Points, in no order, along strands that fork, close into loops and pass close to each other.
Two points are linked if the straight distance between their rows is under 58.1. Some points are linked to none.
mubup:  21  39 -32  12 -19 -26  16  13 -12  -2 -10 -19   1 -24   7 -17   1  37  -9 -19   4  63
biruf:  -5  -8   7  -9  42  17   0  -3   7   9  -6   6  -4  19  -2  -3 -43 -25 -11  -5 -14  -5
zar:   0  -5 -10   2  11  -3  14 -10  -5  23  19 -12  -2 -58 -28 -27 -12 -20  -2 -51  10  14
fid:   7  -4  19  -7  14  11   1  26   1  -3   4   8 -16  11 -15 -34 -26   2   5 -26 -10  31
zeti:  13  27 -21 -10   9   8   6 -16  10   2   9  -6  14   1   4  11  -8 -11  -8  10   2   8
vad:  14  19 -32  10  -9 -20  19  -7  -5  10  12 -19  12 -48  -8  -3  -2  -1  -5 -29  13  27
sapug:   2 -22  20  12   4  14 -24   7   9   2 -36   9 -12  56  25  12  -9   5  15  11  -9   2
kefep:   0   8  39   1   4  10  -3  30 -13  -5 -10  13 -23  12   1 -26 -26  15   1 -33  -9  21
Kap:   7   7 -18  -3  29  18 -20  -2  20  -3 -10   7   3  46   7  -4 -20  -9   4  18  -9  38
tib:  -3  18  20   1 -26  -8  29  13 -22  -2   9   2 -12 -41  -6  -3   8  29  -4 -10  11 -10
bopeb:   1   8  47   3 -17   8   1  27 -21  -5 -19  15 -26  15  15 -12 -22  27  -4 -21 -13   6
zoka: -13 -42  33  17 -19  -4 -12  19  -9 -11   8  13 -27   7 -15 -10  27  21  26  -2   5 -36
pak:  -8 -15  16 -16  17  -1 -11 -16   1  -4  -7  -1   8   4  12  32  12 -26 -14  24   4 -63
vub:  -1 -21  -1   8 -12   4 -15  -9  21  -8  31  11  -1  23 -16  -3  18  -9  33  31  12   2
rega: -13 -27  -4   2   7  14   6 -19  13   8  38   6  -1 -17 -34 -20   1 -32  19  -3  11 -18
Sul:  -7   1   0   4 -18 -10  -3 -12   7  -9  33   3   5 -20  -8  11  33   0  10  28  18 -23
Vakir: -13 -58  27   3   1  11 -16  34   0  -8   1  14 -34  37 -29 -44 -26  -2  27 -31 -19   7
nenug:  -1 -27  11   6  17  14 -17  10  12   4 -19  11 -13  53  10  -2 -28  -6  12   2  -9  10
vafe:   5  20  -8 -16  -7   1  -3 -19   6  -6 -21  -5  13  29  29  44  16  -3 -14  44  -7 -15
rol:   1   0  17  -7  28  11   5  18 -11  10   5   7  -9 -16 -21 -28 -43  -5  -6 -44 -11  17
zome:  -8  12  31 -18  -4 -12  10   0 -19 -10 -22  -3  -4 -15  28  37   6   5 -33  12  -2 -62
Sivi:   4  12 -25   2  43 -11   5  20  -3   6   4 -12   5 -29 -20 -32 -24 -10  -2 -50  -5  62
dudu:  -6 -51  37  11 -17   8 -16  30  -6  -9  -5  13 -31  39 -14 -34  -5   8  27 -23  -7   1
mebo:  -3  33  10 -22 -10 -11  24   0 -19  -4 -14   0   4 -33  25  30  15  15 -37  15   3 -40
nen:   7  44 -15 -15 -17   1   8 -12  -1  -4 -28  -1   5  18  29  30  15  25 -18  37  -9   5
vumuz:  13   9 -21   8  -9  -6   3   0  14  -3  29  -5   5  -8 -20 -27   9  -2  20   2  14  43
kuz:   0 -13  -7  -9   3  -4 -27 -31  20 -12  10  -1  23  23   6  46  25 -31  -6  50   1 -34
mefu:  -5 -35  17  14  -6   7 -27   0   7   4 -26   7  -7  46  27  22   3   3  24  26   0 -16
Veg:  -6  14  25  -9   7   8  18   3 -24  12   0   1  -3 -30   0   4 -15  -1 -19 -25  -3 -25
bogak:  15  18 -44   5  10  -8  -1   2  12   0  19 -12  14  -6 -18 -24  -5  -4  10 -10   9  61
kiko: -12 -56  43  15 -35  -5 -19  32 -17 -14  -7  14 -30  30 -14 -24  17  28  32 -18  -3 -20
povuf:  -1  47 -44 -19 -37 -22  27 -17  -6 -14  -8  -6  19 -19  27  32  42  39 -24  60 -20   5
dutil: -16 -18  13 -16  18  -2  -2 -32  10   7   8   6  19 -13  -2  20   9 -46 -26   8   2 -64
Tok:   7   9 -19 -14  33  15   5 -14  12   7   2  -6  12   7  -4   2 -30 -29 -21   0  -8   3
reru:  -7 -12   5 -11  23  13   6 -26   6  18  12   1  12 -20  -9   2  -9 -40 -18  -8   5 -41
lesol:   0   6 -31  10  -4 -17  20 -15  -6  19  10 -25  15 -67 -14  -8  -2 -18 -11 -44  17  14
fod:   1 -22  -8   7   1  11 -17 -10  22   0  11   9   6  42  -1  14  -1 -20  25  33   7  -1
mup: -15 -32   1   4  33  20  -1   4  16   6  19   3 -11  11 -32 -31 -31 -24  15 -10  -6   8
Vamu:   5   2  13   7  -8  15 -23   1  12   5 -52   3 -13  59  44  22   1  17   5  20 -11  14
Fik:  13  28 -70   7 -18 -30  17 -28  -4   8  18 -27  39 -52  -5  18  21  -9 -18  -5   6  15
sop: -14 -21  37   5 -19 -13 -14   8 -15  -5 -31   2 -13  16  39  33  23  26   3  24  -7 -51
Tefev:   9  27   3  -6  23  15 -12  21   1  -6 -25   7  -4  37  14 -14 -24  14 -12 -16 -15  50
tikib:  16  38 -20   7 -27  -7  10  20   1  -9 -11  -1  -4   0   7 -22  11  37  -6  -2   1  72
vav:   1   7 -23  -3  -8  -1   3 -18   8   1  39  -1  16 -26 -18   2  17 -16  10  19  13   1
zoza:   9  28  25   2  -8  18 -12  30  -2  -7 -36  14 -20  38  22 -14 -15  26 -12 -14 -17  49
Gutot: -17 -70  12  19  16 -22 -35  -5  -6   3  -8  -5  14  25  10  26  29  -2  33  28  -2 -72
gesov:  20  36 -45 -11  18  -4   8 -21   2   7   6 -17  30 -12  -3   7 -13 -11 -18  -7   3  26
nugul:  -7 -55  12  22  -2 -13 -30   2   0   6 -19  -3   7  41  22  27  26   6  33  32   3 -41
meton:  -2   3  49   5 -24   8  -3  25 -28  -3 -29  14 -23  17  28  14 -12  30  -2  -7 -17 -23
Vor: -28 -53  14   5  11  -7 -17 -10  -4  -6  18  11   3  -6 -15   3  28 -16  13  -1   4 -84
kot:  -8  -3  45   0 -18  -3   0  16 -27  -6 -29  10 -21  10  36  32   3  30  -6  14  -7 -45
papel:  -3  -1  13  -7  15   7  14  -8  -3  10   7   4   5 -20  -7   2 -15 -19 -12 -13   3 -26
vel: -21 -26  20  -2   2   6   2  -6  -7   0  21   6  -9 -26 -19  -3  22  -9   6   0   9 -63
sif:   4  12  24  -3 -10  -3  20  13 -24   4   9  -3  -8 -39 -10 -14 -14   9  -5 -36   0  -1
Mol:   6  35  24   4 -29   9   5  21  -2 -10 -32  11 -17  20  25  -8   1  43 -10  -2 -10  33
kamom:   7  47  -9 -14 -19  17  10  -8  -8   0 -48  -2  -7  27  44  32   3  38 -24  28 -17  12
vuz:  17  27 -75   5  24 -13   2 -28   9  11   4 -25  36 -26  -8   4 -11 -22 -18 -23   2  30
roro:  12  36   5   6 -32   4   8  23   7 -11 -26  10 -16  13  19 -25   9  45 -10  -1  -5  66
fov:   1  26 -12   3 -28 -20  33   3 -13  -1  15  -6  -1 -57  -4   2  19  21  -7  -2  17   5
mem:  -3  -6  -1  -2  -5   1 -18 -17  12 -10 -10  -2   8  34  25  39  20  -8   3  43   5 -26
zok:   2  -3   5   3  -9   4   3   2   6  -5  27   5  -4  -9 -24 -25   9  -1  18  -5  16  11
kas:  10  31   4 -10  -1  19 -10  -5   9  -1 -47   1  -4  44  41  23 -10  22 -17  15 -15  15
Nebu:  20  27 -29   9 -21 -29  27  12 -12  -1   5 -22   0 -42  -8 -15   3  17  -1 -25  15  44
rupuv:  19  21 -77  13  -3 -24   5 -27   6   9  18 -27  39 -37  -9   2   2 -18  -6 -23   4  34
supa:  -1  41 -10 -17 -19 -23  35 -11 -19   2 -11 -13  12 -52  17  26  23  16 -41  13   2 -25
rez: -17 -30   5  -3  22  17   4  -6  14  12  30   7  -8 -14 -43 -32 -22 -27  15 -21  -1  -7
zeni:   0  -7  -1   0  22   7  14  10  -2  14  17  -5  -5 -38 -35 -37 -25 -15  -1 -43  -2  17
tuzi:  -1 -14  12  12 -18   3  -8   5   8 -12  14   8 -14  20 -12 -16  17   7  28  11  15   8
fub:  -8  -2  24 -11   5   0   3  -9 -11  -1 -17  -1   0   1  17  32  -1 -10 -19  10   1 -52
Vom: -17 -11  17   4 -12  -4   4  -3  -3  -9  33   7   0 -30 -13   1  33   0  12  13  17 -43
nuvo: -21 -58  11   5  11 -15 -27  -9   0  -5   8   1  11   9   2  21  29 -17  17  25   6 -74
Zozig:   7  19 -42   1 -12 -15   8 -29   1   7  34 -14  30 -47 -14   7  19 -19  -5   4  12   7
pim:  -1  32 -17  -4 -23 -20  31  -5 -11   1  11 -12  10 -48   4  19  24  15 -21  16  12 -11
posu: -13 -46  23   0  21  15  -5  23   8 -10  19   9 -23  15 -39 -46 -30 -14  22 -27 -12  16
zoko:  13  14 -22  -1  35  -2  -3  19  11   0   7  -5   8  -8 -20 -32 -23  -8   2 -24   1  63
vatof:   7  -4 -11   2  -3  16 -22 -11  23  -3  -2   8   7  52  11  10   0  -9  16  34  -2  22
Tavo:  15  27 -23  -9  32  13 -10  10   9  -2 -19   1   3  29   3 -13 -22  -1  -7  -7  -8  54
gem:  -1  -8 -21   2   8   9  -3 -22  16   5  45   1  14 -13 -35 -12   4 -33  17   8  11  12
soka:  -4 -28   8   2  28  12  -6   5   9   3   1   5  -7  28 -10 -11 -31 -21  13  -3  -7  -5

How many points has the smallest loop of links through each point below? Write none if it is on no loop.
rega => 14
Gutot => 16
Veg => 13

A piece is all that can be reached along the links. How many separate loops has the piece of each point below (a circle has one, a figure eight two, a Y none), and how many tips (points with one link)?
vub => loops 0, tips 2
kiko => loops 2, tips 2
fub => loops 1, tips 0

A fork is a point with three links, a tip a point with one. Leave the first point through the second and follow the links. Name the first fork or tip that comes.
zar / zeni => sop
mem / vafe => sapug
Mol / zoza => Sivi
Zozig / Fik => soka
soka / biruf => vav
